Points, in no order, along strands that fork and pass close to each other.
Two points are linked if the straight distance between their rows is under 4.87.
Q744: [-1.94 -0.75 -1.42  0.25  1.67 -0.40  0.40 -1.73  1.39  1.90 -0.09  0.74
 -0.27 -1.87  4.70 -0.13 -0.79 -0.19  0.28  2.14  1.35 -0.98  3.13 -0.38]
Q963: [-3.08 -3.00 -0.28  4.00  2.15 -0.22  2.45  1.42 -0.85 -0.72  1.37 -0.55
 -3.12 -0.73 -2.08 -2.21 -0.26 -1.46  2.05 -0.39 -1.73 -0.42 -3.32  1.41]
Q452: [ 1.90  0.46 -0.43 -2.74  0.91  0.37 -1.61  1.30 -0.91  1.43 -0.91 -0.81
  1.33 -0.39 -0.79  1.06 -1.68  2.98  0.35 -1.55  0.93  0.83  0.77 -3.17]
Q445: [-1.25  0.70  1.72  1.87 -3.80  1.87 -0.59 -0.15 -1.25  0.42 -2.23 -1.91
  0.34  1.56 -2.91  0.33  0.67 -2.39  0.04  3.36 -2.03 -0.86  2.13 -0.33]
Q603: [ 3.53  0.78 -0.77 -3.15 -0.53  0.49 -2.09  0.01 -1.29 -1.41  2.51  1.43
  0.81  1.60 -0.42  0.67  1.21  3.00 -1.03 -1.10  1.09 -0.75 -1.01 -1.03]
Q865: [-0.04 -0.93 -3.52  1.29  0.22  2.37 -0.69 -1.83  2.15  1.75  1.58 -1.06
 -1.43 -1.08  1.48 -1.36 -0.36 -0.42  1.44  3.33 -1.88 -2.49  3.42  0.58]
Q844: [-1.41 -1.23 -1.36 -0.61  2.84 -1.95  0.93 -2.29  2.13 -0.50  1.52  2.61
 -2.59 -1.34  3.87 -0.48 -0.91  0.63  0.32 -0.01  0.14 -1.03 -0.40  0.36]
Q755: [-1.06 -0.99 -0.60 -0.09  1.51 -1.11  2.21 -1.01  0.18  1.71 -0.86  0.46
  0.51 -2.45  4.67  0.22 -0.58 -1.98  0.54  1.28  1.74  0.52  2.55  1.10]
Q26: [-0.97 -0.96  0.79 -1.24  3.10 -2.03 -1.17  1.09  0.54 -1.41  1.55  2.83
 -1.88 -0.01  1.08  1.94 -0.66  2.64  0.55 -2.94  0.89 -0.72 -3.25 -2.88]
Q543: [-2.27 -1.37 -0.95  2.01 -0.52  2.11  1.65  1.30 -1.32  2.47 -1.66 -2.88
  0.00 -0.26 -2.44 -1.61  0.03 -1.49  1.97  2.20 -1.06 -0.13  2.37  0.92]
Q529: [ 1.07  0.96  3.36  0.35 -1.66 -1.23 -1.80  0.51  1.79 -4.91  2.18  2.93
 -0.44  3.58 -1.20  1.13  2.63  1.58 -1.56 -1.82 -0.01  0.15 -5.75  0.86]
Q356: [ 1.58  1.07  4.50  0.80 -1.47 -1.78 -0.93  0.29  2.77 -4.16  1.92  1.97
  0.10  3.91 -1.15  1.09  1.82  0.81 -1.65 -3.18  0.15  1.74 -5.80  0.30]
Q205: [-0.81 -2.17 -0.13 -0.31  2.81 -1.19  2.71  1.92 -3.28 -1.64  1.92 -0.99
 -0.69 -0.60 -4.00 -0.38 -0.33  0.53 -0.15 -2.26 -0.70  0.76 -4.94  1.56]
Q532: [ 1.21 -0.45 -2.93 -2.79  3.01  2.16 -1.72 -0.25  0.35 -0.06  1.71  0.13
 -0.55  0.12  1.40  0.64 -0.90  2.79  1.32 -0.98 -0.63 -2.88  1.50 -0.96]
Q298: [-0.59  0.27 -1.56 -0.02  1.82  2.27 -3.19 -0.96  0.43 -1.46  1.87  1.25
 -2.13  1.13  0.37  0.46  2.14  2.07  2.38 -0.25 -1.23 -3.90  0.06 -1.76]
Q601: [ 1.38  2.72  1.09 -1.12 -2.69 -1.06 -0.48 -1.01  1.48  1.26 -2.39 -0.33
  2.61 -0.49  2.02  0.21 -1.11 -1.34 -1.98  0.15  2.01  2.20  1.94 -0.08]
Q713: [ 3.57  3.02  0.71 -1.69 -2.11 -0.11  2.52  0.90 -0.46  2.70 -2.33 -1.31
  2.32  0.18 -1.29 -1.04 -1.17  0.55 -2.68 -3.39  1.64  3.86  0.69  0.57]
Q55: [-2.95  1.42  2.78  1.57 -1.24 -1.10 -1.06 -0.81  0.77  0.79 -3.94  0.49
  1.68  0.08  2.00  1.48 -0.86 -2.88 -0.30 -0.38  0.81  0.18  1.01 -1.70]
Q685: [ 0.54  1.19 -0.50 -2.77 -0.79  2.35 -1.84  2.08 -1.56  1.32 -0.90 -1.44
  1.22  1.62 -1.88  0.67 -0.27  1.98  1.12  0.96 -1.17  0.00  2.73 -2.20]
Q51: [ 2.58  0.20 -1.43 -3.85  1.23  0.91 -2.32  0.86 -0.72  0.47  0.62  0.41
  0.59  0.41  0.55  0.97 -1.02  3.72  0.07 -1.39  0.93 -0.54  0.88 -2.68]
Q738: [-0.78 -0.87  1.22 -0.18  0.85 -0.36 -0.15  2.26 -2.38 -1.74  0.29 -0.44
 -0.21  0.28 -3.34  1.00  0.21  0.73  0.15 -2.59 -0.19  0.64 -3.22 -1.24]
Q140: [-0.27 -0.16  0.98  0.66 -0.14 -1.66  2.58 -0.18 -1.11 -0.73 -1.70 -0.49
  1.13 -1.81  0.56  0.32 -0.75 -2.20 -1.36 -1.56  1.32  3.33 -1.35  2.30]
Q288: [ 0.82  1.78  1.46 -0.45  0.08 -2.79  0.14  0.30  1.01  1.11 -2.16  0.65
  2.33 -1.58  2.78  0.98 -1.38 -0.90 -1.43 -4.23  3.24  2.08 -0.37 -0.69]
Q976: [-1.14 -0.79 -1.75  0.46  1.44  0.77 -0.95 -2.24  2.16  1.45  0.35  0.53
 -0.85 -1.17  3.55 -0.03 -0.83  0.54  1.28  1.48 -0.26 -2.26  3.05 -1.68]
Q848: [-0.42 -0.79 -2.40  1.14  2.22  1.64 -2.81  0.06  1.00 -0.19  2.26  0.40
 -1.59  0.32  0.61  0.35  0.53  1.29  2.71  0.01 -1.51 -3.55  1.14 -1.33]
Q48: [-1.98  0.34  0.41  1.85 -2.27  0.50 -0.73 -1.95  1.25  2.13 -2.31  0.43
 -0.34 -0.73  1.87  0.43  0.38 -1.96  0.19  3.60 -0.59 -1.58  2.93 -0.49]
Q930: [ 0.43  2.13  0.75 -2.29 -1.35  0.46 -1.82  0.26  0.10  3.03 -3.80 -0.86
  1.92 -0.33  0.31  0.36 -1.82  0.33  0.46  0.24  0.92  1.06  2.39 -2.78]
Q883: [ 4.10  1.22 -0.17 -1.90 -4.14  0.28  1.87 -1.58  0.61 -1.53  1.00 -1.03
  2.16  0.67 -1.95 -1.32  0.60 -0.77 -3.33  3.00 -0.68  2.58  0.82  4.14]
Q256: [-0.08 -0.06  0.08 -0.25 -2.65  1.52  1.88  0.60 -2.24  0.78 -1.22 -2.09
  0.42  1.21 -3.73 -0.90  0.68 -1.51  0.28  2.77 -1.64  0.84  1.25  1.63]
Q897: [-2.32 -0.19  1.74  3.16 -2.00  1.67 -0.60  0.03 -0.09  0.93 -1.98 -0.63
 -0.54  0.66 -1.05 -0.15  0.82 -2.23  0.76  3.24 -1.62 -1.77  1.71 -1.28]
Q83: [-3.63 -1.81 -1.03  3.26  2.38 -0.96  0.73  0.36  1.50  1.22 -0.03  0.65
 -2.72 -2.41  3.95 -1.28 -0.32 -1.92  2.23  0.99  0.29 -0.85  0.58  0.30]
Q894: [ 1.49  0.49  0.81 -0.77  0.09 -1.08  1.71  1.76 -1.42  1.39 -2.30 -1.47
  1.34 -1.71 -0.91  0.05 -1.62  0.24 -0.76 -4.63  2.31  3.35 -1.15 -0.17]
Q228: [-1.65 -0.58 -0.36  2.88  0.06  0.94 -2.53 -0.34  1.59 -0.92  1.62  1.20
 -2.98  1.18  0.26 -0.06  2.22 -0.79  2.33  1.67 -2.33 -3.33 -0.14 -1.70]
Q629: [-3.26 -2.76 -0.91  3.85  2.30 -0.27  2.65  1.15 -0.59 -0.02  0.58 -0.37
 -2.76 -1.99 -0.04 -2.04 -0.47 -1.75  1.88  0.23 -1.16 -0.33 -2.27  1.63]
Q426: [-1.69 -1.33 -1.02  0.73  1.99 -1.92 -0.50 -2.07  3.18 -0.13  1.71  3.23
 -3.31 -0.59  4.00 -0.06 -0.16  0.49  1.24  0.91 -0.38 -2.14  0.99 -1.10]
Q204: [ 0.75  1.00 -2.03 -2.04 -1.59  1.33  3.38  0.79 -2.81  1.77 -0.82 -2.48
  1.89 -0.22 -2.19 -2.48 -0.49  0.08 -0.26  2.52 -2.06  3.21  2.15  2.13]
Q551: [ 3.42  1.17 -1.83 -2.92 -1.83 -0.46  2.48 -0.82 -0.72  1.14 -0.02  0.13
  1.87 -1.32  0.49 -1.54 -1.53  0.65 -2.04  1.28  0.69  3.32  1.62  2.69]
Q40: [ 2.33  1.44  1.14  0.34 -4.24  0.22  2.66 -1.30  0.70 -1.97 -0.20 -2.13
  2.12  0.41 -1.86 -1.33  0.37 -1.92 -3.76  2.45 -0.69  3.30  0.15  4.22]
Q437: [-0.65 -1.91 -2.43 -0.29  3.75 -0.07  1.46 -0.95  0.02  1.08  0.59 -0.05
 -0.76 -2.07  2.71 -0.73 -1.32  1.10  1.06 -0.19  0.81 -1.12  0.83  0.88]
Q548: [ 3.16  1.10 -0.03 -2.58 -2.17  0.70 -2.82  0.71 -1.94 -1.47  1.57  0.44
  1.36  2.20 -2.70  0.40  2.17  3.66  0.02 -2.67  1.17 -0.35 -2.25 -1.45]
Q875: [-2.17 -2.69  0.47  2.48  2.66 -1.10  2.51  1.74 -1.12 -1.81  1.61  0.62
 -3.56 -0.14 -2.70 -0.93  0.51 -0.99  1.31 -0.97 -2.06 -0.42 -4.23  1.76]
Q260: [-2.25  1.82  3.55  2.06 -1.44 -1.62 -0.81 -0.11  1.57 -0.32 -3.58  0.56
  1.97  0.99  1.64  1.45 -1.76 -2.86 -0.65 -1.82  0.78  1.10 -0.32 -1.43]
Q978: [ 1.80  2.46  2.00  1.44 -4.38  0.77  0.77 -1.26  1.21 -1.89 -1.05 -2.06
  2.07  1.81 -2.12 -0.28  0.54 -2.53 -3.10  2.45 -0.82  2.48  0.30  2.32]
Q565: [ 0.51  0.59 -2.08 -2.04 -0.47  0.63  3.47  1.14 -2.85  2.04 -1.80 -2.46
  2.22 -0.88 -1.46 -2.10 -1.23 -0.10  0.20  0.85 -0.34  3.89  1.60  2.38]
Q549: [-1.55 -2.57  0.55  0.91  2.18 -1.32  3.20  1.45 -2.43 -2.63  2.49  0.35
 -2.44 -0.14 -3.96 -0.82  0.58 -0.36  0.11 -1.43 -1.75  0.03 -4.99  2.13]
Q886: [ 0.40 -0.86 -1.13 -1.16  1.15  1.07 -0.17 -0.56 -0.13  0.59  0.48  0.06
 -0.76 -0.02 -0.19  0.75 -0.47  0.74  0.45  1.29 -0.40 -1.23  1.20 -0.64]
Q562: [-1.22  0.18  1.23  0.67 -2.39  1.99  0.44  1.08 -1.80  0.08 -1.44 -2.18
  0.34  1.85 -3.99  0.20  0.46 -1.67  0.24  1.89 -1.45 -0.10  1.31 -0.27]
Q569: [ 1.89 -0.20 -1.61 -3.34  1.83  0.53 -2.57 -0.55 -0.13 -1.17  1.41  0.98
 -0.09  0.70  1.68  1.72 -0.38  3.62  0.07 -1.25  0.84 -2.27  0.33 -2.56]
Q351: [-1.49 -0.80 -2.06  2.70  1.02  2.39 -2.74  1.13  0.76  1.02  1.03 -1.93
 -1.46 -0.39 -1.35 -0.81  0.29 -0.80  3.11  1.75 -1.88 -3.48  2.25 -0.72]
Q530: [-0.28 -1.21 -1.73 -1.43  2.88 -1.37  1.56 -2.07  0.66  0.00  1.30  1.75
 -1.32 -2.20  3.39  0.01 -1.14  1.11 -0.34  0.63  0.59 -0.92  0.37  0.59]
Q130: [-2.03  0.11 -0.33  3.36 -0.68  2.13 -2.28 -0.29  0.83 -0.60  1.05 -0.22
 -2.65  1.61 -0.53 -0.61  3.01 -1.37  2.02  2.86 -2.74 -3.43  0.56 -1.21]
Q233: [-3.39 -0.27  2.00  1.79 -0.15 -0.46 -0.40  0.05 -0.01  1.68 -3.45  0.17
  0.38 -0.50  2.35  0.88 -0.15 -2.00  0.75  0.26  0.44 -0.08  1.21 -1.57]
Q246: [ 2.72  1.75  3.83  0.43 -1.24 -1.44 -0.23 -0.90  2.82 -2.23  1.80  0.96
  1.24  2.77 -1.26  1.14  1.20  0.77 -2.76 -2.88  0.36  2.26 -3.87 -0.10]
Q518: [-0.20 -0.25 -1.27  0.00 -0.34  2.65 -1.84 -0.59  0.46  1.01  0.25 -0.78
 -1.02  0.91 -0.56  0.27  0.76  0.00  1.23  2.60 -1.14 -2.29  2.32 -1.07]
Q296: [-1.07  1.03 -0.36  0.26  0.94  2.42 -4.09 -0.21 -0.23 -1.45  1.26  1.61
 -2.26  2.40 -0.01  0.61  2.77  1.78  2.09 -0.77 -1.23 -3.99 -0.73 -2.67]
Q967: [-1.44  2.44  3.31  1.78 -1.46 -1.50  0.26  0.97  0.87  0.02 -3.80 -0.75
  2.49  0.52  1.77  1.15 -1.90 -3.85 -1.14 -3.12  1.95  1.79  0.01 -1.27]
Q439: [-1.90 -1.83 -0.49  2.07  0.37  1.09  1.97  0.76 -1.80  0.83 -1.13 -2.23
 -0.22 -0.49 -2.37 -0.67 -0.18 -1.08  1.37  0.97 -0.97  0.18  0.41  1.01]
Q726: [-1.20 -0.91 -2.83  1.86  0.31  2.21  0.72 -0.33  0.96  2.71 -0.29 -1.57
 -0.56 -1.72  1.58 -1.78 -0.67 -1.18  1.49  3.89 -0.20 -1.04  3.39  1.45]
Q486: [-4.75 -0.72  1.56  3.01  0.90 -0.73 -0.72  0.59  1.16  1.33 -2.49  0.60
 -1.23 -0.61  2.58  0.67 -0.18 -0.88  1.89 -0.19 -0.04 -1.36  0.40 -2.61]
Q514: [-2.10 -1.62  0.42  1.67  0.98  0.20  1.36  0.97 -1.20 -0.26 -0.36 -0.35
 -1.21 -0.18 -1.90  0.25  0.29 -1.01  0.65  0.34 -0.89 -0.35 -1.17  0.25]
Q942: [-2.27  0.84  1.15  1.33 -2.42 -0.34 -0.18 -2.57  2.13  1.01 -2.15  1.35
  0.51 -0.13  3.49  0.69  0.34 -2.88 -0.84  3.66 -0.22 -0.85  3.25  0.40]
Q263: [-1.49 -1.16 -1.55  1.49 -0.55  2.46  1.06  0.68 -0.12  2.95 -1.33 -2.24
 -0.30 -0.65 -0.95 -1.45 -0.13 -1.02  1.62  3.29 -0.84 -0.49  3.41  0.97]
Q556: [ 1.66 -0.61 -2.59 -2.44  0.58  1.47  1.15 -1.67 -0.17  0.27  1.50  0.18
 -0.29 -0.32  0.32 -0.82 -0.73  0.49 -0.35  2.33 -0.63 -0.43  1.18  1.24]
Q302: [-0.17  1.20  1.59 -0.31 -2.03  0.40 -3.50  0.94 -2.68 -3.36  0.63  1.23
  0.26  2.94 -4.34  0.47  2.99  2.62 -0.26 -2.38  0.21 -1.62 -4.10 -0.93]
Q752: [-1.51 -1.27 -0.12  2.40  1.68 -0.19 -1.45 -0.32  1.97 -0.84  1.95  1.84
 -3.31  0.66  0.63 -0.25  1.02 -0.07  2.27  1.18 -1.89 -2.62 -0.69 -1.35]
Q766: [ 2.00  1.63  2.23  0.14 -2.24 -0.52 -2.12 -0.66  2.24 -4.65  2.94  3.19
  0.23  3.56 -0.38  0.65  3.38  2.32 -1.79 -1.33  0.36  0.20 -4.58  1.04]
Q553: [ 5.20  2.35 -0.03 -2.41 -3.66  0.52  1.42 -1.16  1.21  0.02  0.46 -0.39
  2.24  0.73 -0.84 -1.16  0.11 -0.05 -3.40  1.71  0.10  3.05  1.73  3.15]
Q745: [ 3.09  2.59  2.43 -0.35 -3.67  0.43 -2.18 -0.26  0.26 -2.62  1.29  0.20
  1.81  3.26 -3.12  0.37  3.03  0.53 -2.05 -0.54 -0.16  0.36 -2.34  0.38]
Q936: [ 0.65  1.04  0.82 -0.94 -1.17 -1.42 -1.09 -1.43  1.18  0.25 -1.43  0.91
  1.16 -0.68  1.39  0.84 -0.76 -0.35 -1.74  0.88  0.79  0.41  0.95 -0.66]
Q747: [ 2.83  1.37  0.49 -1.37 -2.77  0.24 -0.31  0.97 -2.57 -2.05  1.80 -1.14
  1.36  2.91 -4.41 -0.65  2.05  0.33 -1.54 -0.93 -0.27  1.33 -1.49  1.91]
Q571: [ 3.43 -0.43 -0.97 -2.15  0.01 -1.56  2.03 -0.81 -0.80 -0.97  1.84  0.57
  0.90 -1.57 -0.98 -0.25 -0.99  1.52 -2.45 -1.04  0.99  2.26 -2.06  2.05]
Q467: [-3.09 -1.79 -0.95  2.96  1.56 -0.04 -0.02 -0.60  1.74  0.88 -0.26  0.88
 -2.14 -1.81  2.38 -0.75 -0.28 -0.88  1.56  1.37 -0.42 -1.75  1.37 -0.11]
Q337: [ 0.48 -0.55 -1.63 -1.38  0.90 -0.84  0.49 -2.85  1.10 -0.08  0.66  1.40
  0.11 -1.70  3.17  0.55 -1.11  0.66 -1.47  1.38  0.79 -0.31  1.36  0.56]
Q358: [ 0.94 -1.07 -3.67 -0.51  1.44  2.20 -0.55 -1.70  1.67  0.95  2.72 -0.46
 -1.22 -0.49  2.19 -0.88 -0.80  0.56  0.87  2.36 -1.58 -3.20  2.48  0.86]
Q441: [-2.68 -0.70  2.02 -0.22  2.57 -2.18 -2.13  1.11  1.42 -0.53 -0.63  2.79
 -2.45  0.12  1.36  2.09 -0.70  1.54  1.44 -2.13  0.22 -1.28 -1.85 -3.51]
Q494: [-0.80 -0.93  0.06  0.48  0.67 -1.37  3.34 -0.55 -0.21  0.67 -0.78 -0.15
  0.88 -2.74  3.83  0.30 -0.04 -3.45 -0.46  1.44  1.18  1.75  1.64  2.96]
Q7: [ 0.35 -0.22  0.29 -0.55  0.04 -1.22  2.46  0.92 -2.19 -0.18 -1.92 -1.37
  1.26 -2.06 -0.65 -0.06 -0.81 -1.38 -1.08 -2.47  1.78  3.55 -1.24  2.10]
Q209: [-0.22  0.21  1.56  1.09  0.22 -2.66  3.61 -0.55  0.60 -1.03 -0.92  0.01
  1.17 -2.17  4.26  0.46 -0.59 -3.89 -1.49  0.21  1.07  2.98  0.31  3.03]
Q727: [-1.96  0.28  1.48  0.30  0.46  0.91 -3.79  0.59  0.10 -2.67  0.63  2.54
 -2.62  2.66 -0.92  1.31  2.64  1.55  2.09 -1.26 -0.66 -3.20 -2.72 -2.99]
Q560: [-2.73 -0.33  0.65  2.49 -0.99  1.34 -0.93 -0.47  0.65  1.91 -2.22 -0.37
 -0.40 -0.64  0.50  0.48  0.29 -2.02  0.62  3.09 -0.62 -1.69  2.48 -1.32]
Q370: [-0.70 -0.02 -1.75  1.74 -0.56  3.22 -1.91 -0.17  0.09  0.61  0.66 -1.15
 -1.13  1.64 -1.60 -0.46  1.89 -0.74  1.89  2.67 -1.75 -3.29  2.11 -0.78]
Q816: [ 1.81 -1.21 -3.56 -1.51  1.17  1.59  1.48 -2.16  0.27  0.44  2.73 -0.43
 -1.06 -0.68  1.51 -1.36 -0.96  0.66 -0.10  2.42 -1.34 -2.06  1.41  2.14]
Q663: [-2.31 -0.13  1.16  2.69  0.28  0.68 -2.74 -0.73  2.49  0.62 -0.06  1.38
 -2.24  0.74  1.27  0.97  1.13 -0.60  1.42  2.08 -1.55 -3.18  1.59 -3.03]
Q19: [ 4.34  2.34 -1.16 -3.05 -3.24 -0.17  1.04 -1.72  0.88  0.72  0.35  0.32
  2.22 -0.17  0.71 -1.05 -0.98  0.43 -2.69  1.51  0.42  2.66  2.76  1.49]
Q576: [-2.52 -1.50 -1.41  2.78  3.11  0.84 -0.66  0.61  0.89  1.77 -0.35 -0.42
 -1.32 -2.25  1.07 -0.63 -1.23  0.08  2.46  0.34 -0.18 -1.88  1.94 -0.69]
Q834: [-1.47 -1.14  0.01  1.01  1.52  0.84 -0.26  1.08 -1.25 -0.41  0.63 -0.70
 -1.19  0.61 -2.58  0.24  1.00  0.12  1.64  0.03 -1.55 -1.98 -1.14 -0.96]
Q616: [ 2.77  2.67  0.82 -1.71 -2.05 -0.91  1.33  0.32  0.59  2.49 -2.74 -0.84
  2.26 -0.90  1.46 -0.19 -1.57 -0.59 -2.17 -2.16  2.82  3.07  1.56  0.24]
Q401: [-0.31  2.31  2.88  0.51 -0.15 -2.67 -0.12  1.09  1.60  1.34 -3.32 -0.62
  2.82 -0.12  2.67  1.20 -2.12 -2.91 -1.85 -4.43  3.49  1.76  0.31 -1.41]
Q639: [-1.12 -1.94 -0.36 -1.17  3.12 -0.35  2.24  2.23 -2.62  0.94 -1.60 -1.65
  1.00 -2.20 -0.34  0.33 -1.69  0.47  0.90 -3.09  1.49  2.34 -1.56  0.63]
Q519: [-1.13 -1.79 -1.11 -0.96  3.84 -0.83  3.03  1.01 -2.38  0.80 -0.65 -0.43
  0.40 -2.96  1.83  0.16 -1.39 -0.32  0.91 -1.48  1.60  1.90 -0.84  1.68]
Q839: [ 0.57 -0.52 -1.84 -1.29 -2.14  1.52  2.75  0.08 -2.08  0.90  0.04 -2.02
  0.56  0.46 -2.60 -1.87  0.36 -1.18 -0.16  3.39 -1.96  1.26  1.73  2.91]
Q924: [-0.53  0.95  0.60  0.23 -1.27 -1.04  0.50 -2.74  1.83  0.64 -1.77  1.48
  1.11 -1.22  4.01  0.62  0.16 -2.24 -1.00  2.55  0.70  0.04  2.78  0.59]
Q806: [ 1.25  1.33  0.40 -1.57 -1.74  0.82 -3.60  0.06 -1.98 -2.60  1.15  1.18
  0.26  2.65 -3.14  0.25  2.58  4.24 -0.34 -2.62  0.92 -1.53 -3.25 -1.76]
Q70: [-3.22 -0.29  2.84  0.40  1.24 -1.62 -2.33  0.98  1.11  0.37 -2.25  2.01
 -0.70  0.76  0.84  2.41 -0.63  0.65  1.09 -1.58  0.16 -1.40 -1.26 -4.10]
Q869: [ 1.01 -1.13 -3.10 -0.25  2.68  2.17 -1.70 -1.28  1.24  0.20  2.96  0.07
 -1.72 -0.40  1.75 -0.30 -0.60  1.63  1.89  0.48 -1.59 -3.55  1.79 -0.29]
Q672: [ 3.75  1.46 -0.37 -2.58 -1.27 -1.11  2.21  1.24 -1.14  1.92 -0.51 -1.23
  1.57 -0.37 -2.03 -0.98 -1.03  1.66 -1.95 -3.27  1.17  4.07 -0.46  0.70]
Q244: [-0.06 -1.08  0.98 -0.64  2.09 -1.23 -0.03  1.82 -1.61 -2.03  1.28  0.64
 -0.70  0.01 -2.19  1.38  0.03  1.52 -0.25 -2.57  0.23  0.62 -4.14 -1.40]
Q694: [-2.73 -2.41 -1.50  3.15  3.02 -1.10  1.99  0.47  0.11  0.88  0.39  0.02
 -2.34 -2.58  2.54 -1.77 -0.94 -1.54  1.88  0.07  0.02 -0.23 -0.53  1.80]
Q480: [ 0.25  0.29  0.07 -1.13 -0.86 -1.55  0.22 -2.81  1.43 -0.17 -0.39  1.65
  0.79 -1.41  3.21  0.79 -0.67 -0.32 -1.85  1.82  1.14  0.54  1.71  0.32]
Q12: [ 3.18  2.60  2.87  0.08 -2.73 -0.45 -1.83 -0.86  1.59 -2.51  1.24  0.54
  1.59  2.91 -1.52  0.85  1.85  0.73 -2.85 -1.35 -0.03  0.40 -2.49 -0.01]
Q93: [ 1.23  1.10 -0.30 -2.93 -0.07  0.99 -0.87  2.95 -1.66  1.60 -1.05 -1.94
  1.67  0.84 -2.53  0.28 -0.91  2.67  1.07 -1.38 -0.55  1.54  0.90 -2.53]
Q679: [-2.39 -1.40 -0.47  2.59  1.75  1.92 -1.34  0.85  0.31  1.62 -0.46 -1.18
 -1.30 -1.14 -0.49 -0.59  0.17 -0.13  1.99  1.24 -0.73 -2.12  1.75 -1.22]
Q129: [-1.96 -0.37 -0.40  1.35  0.53  1.48 -2.98 -0.81  2.09  2.26 -0.56  0.08
 -1.38 -0.13  1.82  0.86 -0.15  0.29  1.71  1.80 -0.66 -2.82  3.14 -2.97]
Q837: [ 2.92  0.39 -0.70 -1.81 -1.10 -1.20  2.03 -0.82 -0.43  0.03  0.25  0.06
  1.79 -1.46 -0.03 -0.68 -0.70  0.30 -2.17  0.13  1.65  2.80  0.13  2.21]
Q800: [-2.08 -2.14 -1.01  2.60  1.99 -1.27 -1.61 -0.66  3.23 -0.48  2.16  2.24
 -3.86 -0.31  2.50 -0.71  0.20 -0.35  2.70  1.40 -1.42 -2.21 -0.27 -0.86]
Q555: [-4.22 -0.37  3.02  1.93  0.57 -1.17 -2.38  0.59  1.69  1.14 -2.44  1.91
 -1.36  0.77  1.05  1.51 -0.19 -0.41  1.50 -0.27 -0.36 -1.93  0.13 -3.91]
Q612: [ 0.38  1.50  0.03 -2.02 -1.50  1.29 -1.63  0.77 -0.27  1.95 -2.49 -0.82
  1.83  0.43 -1.18  0.61 -1.25  0.64  0.09  0.87 -0.30  0.81  2.47 -2.37]
Q107: [-0.67 -0.85  0.55 -0.99  2.53 -1.94 -0.74  0.93 -0.43 -2.16  2.21  2.85
 -1.44  0.21 -0.21  1.46  0.32  1.81 -0.39 -2.46  0.22 -0.52 -3.46 -1.70]
Q945: [ 0.48  0.42  1.64  0.23  0.47 -2.51  2.38  0.41 -0.06 -0.09 -1.29 -1.05
  1.75 -2.11  2.82  0.77 -1.19 -3.44 -1.67 -1.88  2.10  3.61 -0.27  1.97]
Q154: [ 0.48  0.34  0.88 -1.09  0.95 -1.86  0.72  1.34 -1.17  1.53 -2.21 -0.77
  1.90 -1.56  1.79  0.81 -1.76 -0.54 -0.55 -3.86  3.10  2.51 -0.86 -0.87]
Q815: [ 4.28  0.35 -0.79 -2.82 -0.62 -0.60  0.12 -0.22 -1.65 -2.07  3.38  0.96
  1.16  1.15 -1.81  0.00  0.90  2.30 -1.64 -1.50  1.02  0.49 -2.27  1.29]
Q906: [-1.06 -1.93 -2.03 -0.45  4.43  0.50  1.76  0.60 -0.48  1.67 -0.16 -0.59
 -0.16 -3.05  1.91 -0.29 -1.88  1.20  1.46 -1.15  1.32 -0.32  0.52  1.03]
Q500: [ 2.27  0.37 -0.18 -1.07 -2.22 -0.17  0.55  2.37 -3.94 -1.74  1.59 -2.23
  0.93  2.51 -5.72 -1.12  2.05  1.13 -0.43 -1.54 -0.45  1.29 -2.62  1.84]
Q146: [ 1.50 -0.85  0.82 -0.78 -0.28 -1.18  1.07  2.38 -3.76 -2.71  2.43 -1.51
  0.39  1.58 -5.40 -0.40  1.42  0.83 -0.72 -3.04  0.00  1.13 -4.35  1.76]
Q464: [ 3.18  2.82  0.18 -1.73 -2.69 -0.99 -0.15 -2.40  2.08  0.70 -1.23  0.36
  2.73 -0.25  2.09 -0.39 -1.14 -0.07 -2.69  0.90  1.59  2.15  2.34  0.68]
Q254: [ 1.22 -1.65 -0.22 -1.47  1.30 -0.96  2.12  2.40 -3.54 -1.92  2.43 -1.44
  0.22  0.20 -4.54 -0.17 -0.16  1.62 -0.67 -2.62  0.21  0.99 -4.41  1.18]
Q108: [ 4.61 -0.71 -0.59 -2.49  0.38 -1.29  1.57 -0.39 -1.34 -1.72  3.54  0.86
  1.23 -0.23 -1.44 -0.48 -0.32  1.80 -2.15 -2.02  1.16  1.30 -2.42  2.35]
Q131: [ 3.34  2.92  1.15 -0.75 -5.00  0.95 -1.91  0.06 -1.02 -2.70  1.18 -1.32
  1.75  3.86 -4.31 -0.73  3.29  0.83 -1.58  0.09 -0.23  0.58 -1.50  1.98]

Follow the links from the first point to the second, and from the first to the third. Name the last point that the two ways share.
Q494, Q844, Q467 -> Q228
Q263, Q576, Q129 -> Q370
Q40, Q445, Q844 -> Q480
Q713, Q370, Q815 -> Q601
Q445, Q19, Q713 -> Q601
Q514, Q727, Q685 -> Q869
Q519, Q560, Q553 -> Q480
Q639, Q551, Q518 -> Q530
Q452, Q726, Q556 -> Q358
Q679, Q532, Q263 -> Q358

A fork is a point with three links. Follow the links from the first point to the second and name the forks in between, in order.
Q263, Q351 -> Q358, Q370
Q370, Q426 -> Q228
Q464, Q530 -> Q601, Q480
Q886, Q848 -> Q358, Q869
Q663, Q298 -> Q228, Q370, Q358, Q869
Q556, Q83 -> Q370

A fork is a point with three links, a tip a point with one. Leave the first point through the second and follow the links. Name the first fork or tip that comes.
Q839, Q256 -> Q480
Q629, Q694 -> Q370
Q967, Q260 -> Q738
Q560, Q897 -> Q565
Q452, Q51 -> Q869
Q549, Q205 -> Q766
Q439, Q543 -> Q358
Q154, Q894 -> Q228
Q869, Q848 -> Q727
Q263, Q543 -> Q834

Name the points in between on the shortest way along the links from the first point to the second, in order.
Q529, Q146 -> Q356, Q246, Q12, Q745, Q131, Q747, Q500
Q839, Q616 -> Q256, Q562, Q445, Q897, Q560, Q48, Q942, Q924, Q480, Q936, Q601
Q727, Q351 -> Q296, Q298, Q848, Q869, Q358, Q816, Q556, Q886, Q518, Q370
Q228, Q445 -> Q752, Q800, Q426, Q844, Q530, Q337, Q480, Q924, Q942, Q48, Q560, Q897
